Points, in no order, along strands that fork and pass close to each other.
In the rows, zero is written as 128.
Points whose rows are less than 123 apart are linked; no others are. Some points are linked to none.
Q_595: [112 119 116 112 122 147 112 134 142 108  90  51 126  88 119 177 114  95
 121 102 129 152 126  74 113]
Q_423: [171 139 118  93  95 126 146 122 154 105 133  26  99 150 120 116 143 112
 174 133 110 150 115 109 144]
Q_860: [100 139 101  89 136 198 190 110 162 124  94 108 158 112 118 168 153 144
  86 104 104 119 125 138 130]
Q_833: [134 130 178 142 137 146 196  91 116 122 150 120 123 163  82 104 140 153
 125 104 135 118 132 120 114]
Q_900: [160 141 141  91 107 110 149 115 100 171 147 129 118 114 174 102 117 106
 160 160 159 177  84 115  93]
Q_427: [118 148 127  95 128 120 109 158 143 172 137 227 120  96 179 139 144  83
 123 109 137 167 119 109 138]
Q_776: [128 142 190 154 127 129  60 127 129 116 119 100 172 124 143 157 141 124
 126 119 210  84 151 139 113]
Q_741: [115 142 160 118 155 118 127 104  65  90  81 121 208 119 131 158  84 122
  81 134 166  94 187 158  92]
Q_789: [ 99 119 128 135 115 104 127 151  72 191 151 155 134 170 145 139 152 163
 146 192 182 149  93 123 117]
Q_662: [121 148 112 146 152 162 108 184 140 160 144 191 103 146 130 126 183 162
 104 152 147 113 105 116 163]
Q_841: [136 113 111 112 137 106 101 174 143  71 183 172 147 153 125 148 186 137
 157 140 129 148 124  65 165]
Q_54: [113 116 156  81  85  75  96 137 108 161 142 174 171 147 129 123 112  98
 129 166 166 115 128 194 160]
Q_140: [133 134 124 173 184 120  98 140 153 153 162 174 104 145 121 125 158 174
 132 188 155 102 114 121 143]
Q_343: [134 152 141  99 147  83 130 139 143  89 199 180 159 172 120 125 169 129
 153 156 172 117 121  91 140]
Q_92: [129 134 160 109 132 135 153  94 120 101 137  84 171 143 120 130 142 132
 105 123 142 113 131 133 111]
Q_642: [134 130 125 115 112 169 110 145 184 163 132  96 102 101 169 154 182 135
 202 135  90 170  94  78 130]
Q_678: [101  74 128 144 130 127 121  93 132 121  96  79 131  71 143 163  83  93
 120  81 135 149 140 100  89]
Q_38: [121 130  92 148  90 133  37 181  92 140  69 119  92  97 141 165  95 110
 128 108 112 172 141 130 141]
Q_845: [132 122 201 151 129 126 190  84 141 127 147 150 146 154  67  75 115 159
 117 127 128  85 127 159 117]
Q_677: [154 143  97 110  92 103 118 172  73 133 121 157 101 143 130 109 114  96
 106 154 102 166 131 139 146]
Q_815: [131 141 100 104 133 144 148 161 149  84 169 166 135 161 105 153 173 155
 137 107 107 146 130  70 153]
Q_7: [130 123 105 148 141 154 132 153 113  94 145 101 111 160 106 136 181 151
 115  98 113 135 125  88 130]
Q_532: [ 88  83 101 182  78 130 148  90 144 124  99  99 104 114 125  83  82 107
  88  87  72  84 113 155 113]
Q_436: [117 142 137  97 140 152 186 113 112 176 123 144 159 131 149 118 157 171
 105 197 146 134 100 152 112]
Q_836: [141 116 103 147 171 138  75 150 136  90  87 125 141  77 166 135 122 115
  95 102 114 126 156 141 138]
Q_271: [ 84  85 151 141 102 106  98 116 125 177 140 173 159 128 123 146 122 133
 121 131 157 119 115 186 136]
Q_910: [142 108 183 121 105  95 149  89 116 166 150 117 156 121 115  83 100 131
 153 178 152 117  90 191 101]
Q_752: [134 133 134 165 173 171 160 120  90  87  90 133 112 126 101 130 106 140
  94  84 109 130 163 105  97]
Q_363: [105  63 168 164 163 128 156  89 146 138 151 161 157 110 141 124 151 151
 125  70 146 113 125 133 100]
Q_598: [166 149 111 122 172 134 107 148 139  58 131 144 143 120 159 116 155 127
 109 141 125 127 161 132 138]
Q_385: [169 180  89  91 137  84 136 164 162 145 181 173  76 143 107 106 141 129
 181 134 107 146 118  64 173]
Q_247: [100 113 112 104 122 115 102 181 117 149 140 193 126 102 156 147 130  83
 131  96 100 196 117  62 125]
Q_866: [107 185 112  73 100 169 138 156  79 104  89 107 132 137  99 164 119  93
  81 139 122 123 126 129 139]
Q_360: [135 131 123 171 104 113  35 141 102 175 120 155  99 142 168 128 124 154
 181 143 174 138 116 161 147]
Q_240: [140 101  92 113 164  90 154 150 163 149 139 166  91 100 113 103 103 129
 148 124  59 159 141  94 150]
Q_621: [174 117 129 140 161 126 137 110  82 111  89  96 149 108 160 100  95 121
 124 134 109 130 151 166 103]
Q_251: [141 103 123 148  83 134 135  99 153 115 131  22  92 108 128 115 107 117
 158 107 126 123 115 110 107]
Q_111: [141 125 120 158 124 116  99 100  85 130  87  73 149 121 162 110  98 138
 108 150 132 112 128 200 110]
Q_64: [104  78 127 189 147 129 128  82 153 122 135  99 155 138 143 118 151 159
 123 101 140  86 109 135 104]
Q_587: [108  82 145 152 130 127 135 108 146 106 121 100  96 103 125 126  93 114
 141  47 110 158 157  87 106]
Q_934: [124 120 107 112 124  55  93 148  76 166 147 170 162 177 149 139 140 147
 158 216 175 128 103 138 135]
Q_107: [180 172 121  79 166  82 138 133 154 128 160 205 136 108 161  77 130 109
 135 139 127 137 131 102 131]
Q_250: [ 92  71 133 169  84 133 176  53 156 117 121 111 108 101 102  92  82 122
 123  66  61 113 122 133 101]
Q_199: [103 131 119 170  80 150 112  84  80 148  89  76 144 109 153 121  86 149
 114 134 147  70 115 211  92]
Q_638: [134 131 146 192 117 119  42 126  98 143 121 139 120 142 152 111 121 161
 140 130 172 109 142 203 137]
Q_31: [104 140 167 156 124 125 117  97  73 101  81 112 185 169 122 131  97 149
  85 118 161  86 174 183  98]
Q_527: [143 157 132  86 144  92 161 150 118  66 183 179 147 189  92 103 154 146
 117 175 131 117 143  97 138]
Q_613: [151 130 136 177 105 152  98 117 146 132 124  88  73  98 126  81 117 134
 108 125 127  98 124 178 150]
Q_785: [126 130 140 161 130 156 140 110 199 113 158  88 122 160 104 150 196 170
 148 101 152  89 119 125 159]
Q_777: [127 101 131 157 156 120  99 112 210 159 157 142 125 148 109 141 182 153
 164 184 149  88  91 112 166]
Q_266: [142 138 171 126 153 135 118 117 158  79 117  79 180 115 129 141 128 122
 105 111 162  87 152 153 117]
Q_588: [143 108  69 117 141  82 106 162 148 132 128 136  93 125 142 125 133 130
 163 162  71 175 117  75 141]
Q_57: [127 130 102 135 167 155 135 150 108  93  63  80 116  95 109 168 110 110
 101  90 116 126 158  65 106]
Q_201: [119 124 196 114 125 108 171  88 125 162 149 141 172 151  96  79 107 151
 122 180 140  81 126 190 114]
Q_421: [140 169 158 112  92 140 138 148  83 125 149 101 112 185  95 101 142 116
 103 141 174 121 110 151 139]
Q_168: [120  98  81 129 141 121  88 141 164  90  82 101 131  82 158 137 113  93
  97  88  59 141 154 120 147]
Q_656: [187 135 117 113 189  89 113 139 131  87 154 170 156 121 167  97 140 132
 143 176 140 138 144 119 132]
Q_275: [163 171 108 108 152 175 184 116 184 132 142 111 128 117 139 143 166 167
 169 124 113 136 130 146 139]
Q_125: [164 178 136  93 166 157 181 129 141 141 142 116 129 142 139  98 157 168
 123 177 135 129 120 152 129]
Q_93: [127 155 106  88  89 137 133 170  95 114 133 136 126 161 112 114 143 113
  86 154 121 130 112 148 161]
Q_582: [168 140 146 101 152 161 142 101 175 127  96  82 114  46 180 112 107 110
 136 109  92 141 144 156 115]
Q_705: [119 112 106 163 133 137  89 178  52 136 145 175 108 160 130 139 142 144
 113  98 150 153 133  98 121]
Q_210: [121  84 109 162 149  97 134 122  99 136 118 171 146 179 108  92 101 156
  95 169 111  94 140 172 144]
Q_571: [ 86 167 132 106  95 196 142 147 118 132  96 121 109 109  94 174 112 110
  61 120 135 111 111 153 140]
Q_888: [100 123  81 138  79 129  71 147  48 151  80 135 101 137 129 149  66 123
 129  93 126 157 132 154 128]
Q_740: [116 135 143 105 102  79  82 121  83 125 130 147 193 158 151 134 115 124
 128 172 167 125 160 198 138]
Q_931: [176 193  97 103 148 110 133 168 135 136 155 186  86 137 146  84 153 118
 121 146 116 144 122  91 139]
Q_443: [120 121 103 126 144 156 185 132 161  97 178 154 141 163  71 168 180 166
 143  80 115 108 161 110 157]
Q_217: [108 177 159 131 104 168 131 128  89 139  93 126  78  73  83 146  67 106
 110  95 195 119 144 136  99]
Q_704: [135 145 128  88 151  92 188 115  88 117 163 187 158 183  99 100 121 144
 119 196 116 129 141 115 121]
Q_230: [ 79  79 167 163 128 125 139 101 105 152 148 172 154 112 117 122 107 129
 107  89 149 129 135 161 114]
Q_751: [157 138 120 165 130 119  41 169 107 143 129 155 110 135 194 134 166 131
 170 159 160 141 122 118 167]
Q_635: [127 108  92  97 122  94 163 138 209 135 128 144  90 118  96 104  98 127
 160 120  24 157 153 134 163]
Q_864: [119 111  91 115 158 121 178 143  93 137 126 199 147 166 110 118 132 159
  90 190  81 128 121 142 139]
Q_68: [150 161 151 172 113 152  64 127 105 145 106 110  88 112 143 114 117 129
 120 113 186 101 145 197 141]
Q_235: [118 115  70 117  78 132 116 163  50 156  93 125 121 135 138 134  92 124
 112 144  85 158 115 157 120]
Q_769: [156 137 147 117 143  85 123 128 112 164 154 149 115 130 140  88 114 114
 154 180 157 128  97 153 134]
Q_75: [128  75 156 155 104  81 112 109 199 138 165 107 104 139  88 102 137 124
 161 126 130  95 110 143 162]
Q_578: [105 173 117  81 134 159  92 163 105 158 109 167 147  83 173 177 153 103
 116 125 147 159 106 109 125]
Q_500: [136  90 145 159  87 107  85 128 145 142 139 110  96 130 103  86 121 108
 126 138 129 104 121 172 162]
Q_806: [159 154 144  92 134  60 114 133 117 133 187 172 139 159 153 118 161 109
 172 161 178 137  98  53 115]
Q_29: [135 120 141 116 141 171 102 124 172 151 123  96 149  82 189 183 180 132
 156 140 147 145  97 105 122]
Q_926: [135 113  96 110 110 115 114 164 188 166 144 128  96 119 131 151 161 125
 186 173  91 156  88  82 167]
Q_426: [130 138 149 114 164 130 156  92  92  92  58 122 166  82 115 157  63  91
  82 106 137 116 164 147  96]
Q_790: [167 172 162 109 104 127 134 126 119 118 161  63  89 156 104  93 156 111
 154 140 157 133 112 124 134]
Q_820: [ 88 107 124 164 166 181 160 112  77 113  79 153 147 137 122 162 115 139
  63  93 103 133 151 117  92]
Q_381: [100  91 135 161 104 145 180  77 175 103 131  94  88 107 103 121  84 131
 144  38  78 128 162 110  95]
Q_828: [ 97 102 138 177 121 116 154  98  78 111 106 122 175 194 105  97 122 158
  82 143 130  88 145 174 106]
Q_309: [133 145 130 109 117 163 145  89 196 108  82  53 105  50 137 135  78 101
 120 108  96 109 143 141 112]
Q_692: [171 114 144 149 182  93 192  77 153 109 160 121 179 161  87 116 130 173
 180 112 113  87 160 128 110]
Q_947: [132 165  85 145 110 146  48 201 121 126  72  98  95  93 154 176 121 111
 124 126 109 157 115  82 139]
Q_895: [139 144 160  98 152 151 180  93 127 102  93 146 140  97 126 114  78  77
  99  95  83 139 158 151 116]
Q_749: [ 83 124 113 132 160 196 187  95 127 110  80 112 173 125 118 177 146 140
  70  96 109 105 128 104  91]
Q_847: [151 170 146  75 106 124 148 135  92 143 132 108 106 106 163 129 102  73
 137 118 151 173 125 114 101]
Q_825: [ 98 124 132 117 131 151 138 132  74 166 134 115 149 151 157 139 152 154
 119 169 162 150 104 141  89]
Q_739: [116 125 159  85 117 140 176  90 160  85 108 135 136 113  94 139  74  78
 132  63  74 152 171 125 128]
Q_699: [139  89 117 161 176 105 178  87 171 123 145 100 147 154 108 119 141 182
 150 133 110  77 113 135 131]
Q_750: [105 144 162 144 105 172 137 118 112 143 116 104  97 104  99 145  89 104
  88 105 142 122 129 150 113]
Q_813: [102 111 115 165 130 143 103 157  71 106 125 111 111 150 102 154 141 128
 107  96 144 152 131  65 117]
Q_449: [127 146 106 160 105 150  41 198 115 128 117 150 124 119 170 172 177 122
 136 135 131 150 118  87 148]
Q_371: [136  96  73 116 131 111 133 128 176  85 108 105 113 117 127 121  95 111
 119  97  38 147 174 135 148]
Q_425: [122 105 143 138 124 119 102 148 141 139 147 122  77 107 135 108 104 109
 149  84 119 177 137  97 123]
Q_477: [122 122 133 151 130 142 195  98 149 114 164 125 115 169  66 129 140 154
 156  57 104 121 155 125 135]
Q_182: [119  86 112 126 157  97 120 106 195 129 167 131 177 166 107 165 171 160
 168 168 149  83 105 107 173]
Q_976: [133 156 144 110 121 179 105 144 146 161 112 117 119  73 171 162 155 107
 124 143 147 141 100 130 122]
Q_365: [ 76 105  98 177  59 145 141  87 106 127  83  80 128 101 135 104  91 109
  81 117 111  66  92 173  96]
Q_179: [143 127  86  97 121 111 192 128 153 140 154 122 109 169  76 126 135 141
 156 160  81 126 100 108 168]
Q_547: [109  86 114 124 141  69  85 146 130 136 157 146 163 182 117 152 163 145
 147 207 151 114 103 107 159]
Q_548: [167 160  95  97 123  79 114 155 153 124 186 171  99 156 143 125 165 109
 187 144 133 151 101  19 120]
Q_911: [ 98 161 188 124 136 113  88 135 118 125 145 146 192 146 141 136 141 125
 118 141 194 100 168 168 122]
Q_153: [123 160 114  95 120 186 186 128 191 144 130 134 115 126  99 132 153 154
 125 115  98 125 118 148 168]
Q_431: [121 126 138 116 100 127  90 182 160 152 149 158  73  99 150 126 136 100
 168  91 112 191 138  54 122]
Q_814: [189 113 116 119 176 121 142  97 136 111 106  71 123  86 181  85 103 120
 155 143  88 153 140 145 107]
Q_56: [102 102 156 151  89 137 122 102 198 136 163  91 117 133 103 134 161 131
 147  94 143 106  96 118 154]
Q_589: [113 169 145  91  96 128 127 145  79 153  98 133  88  69 124 150  55  70
 131  98 170 164 136 106  82]

A fork is a point with three links, a tip a point with one. Leave the first point through the second and follow the links. Name the first fork or tip that comes.
Q_751, Q_360 => Q_785
Q_785, Q_56 => Q_93
Q_381, Q_250 => Q_309
Q_836, Q_168 => Q_587
Q_692, Q_699 => Q_833

A fork is a point with three links. Follow the links from the first point to the second and name the forks in between, in order.
Q_436, Q_621 => Q_587
Q_107, Q_443 => Q_343 > Q_815
Q_692, Q_7 => Q_833 > Q_815
Q_75, Q_217 => Q_93
Q_895, Q_240 => Q_343
Q_548, Q_750 => Q_343 > Q_815 > Q_833
Q_271, Q_477 => Q_833
Q_7, Q_240 => Q_815 > Q_343

Name the points in between on the shortest way along the links from the first point to the second, in order.
Q_421, Q_230 => Q_93 > Q_866 > Q_571 > Q_750 > Q_217 > Q_589 > Q_847 > Q_900 > Q_769 > Q_910 > Q_201 > Q_845 > Q_833 > Q_92 > Q_266 > Q_776 > Q_911 > Q_740 > Q_54 > Q_271
Q_57, Q_789 => Q_752 > Q_820 > Q_749 > Q_860 > Q_153 > Q_275 > Q_125 > Q_436 > Q_825
Q_75, Q_235 => Q_500 > Q_613 > Q_68 > Q_638 > Q_360 > Q_751 > Q_449 > Q_947 > Q_38 > Q_888
Q_426, Q_910 => Q_741 > Q_31 > Q_828 > Q_210 > Q_864 > Q_704 > Q_527 > Q_343 > Q_841 > Q_815 > Q_443 > Q_477 > Q_833 > Q_845 > Q_201
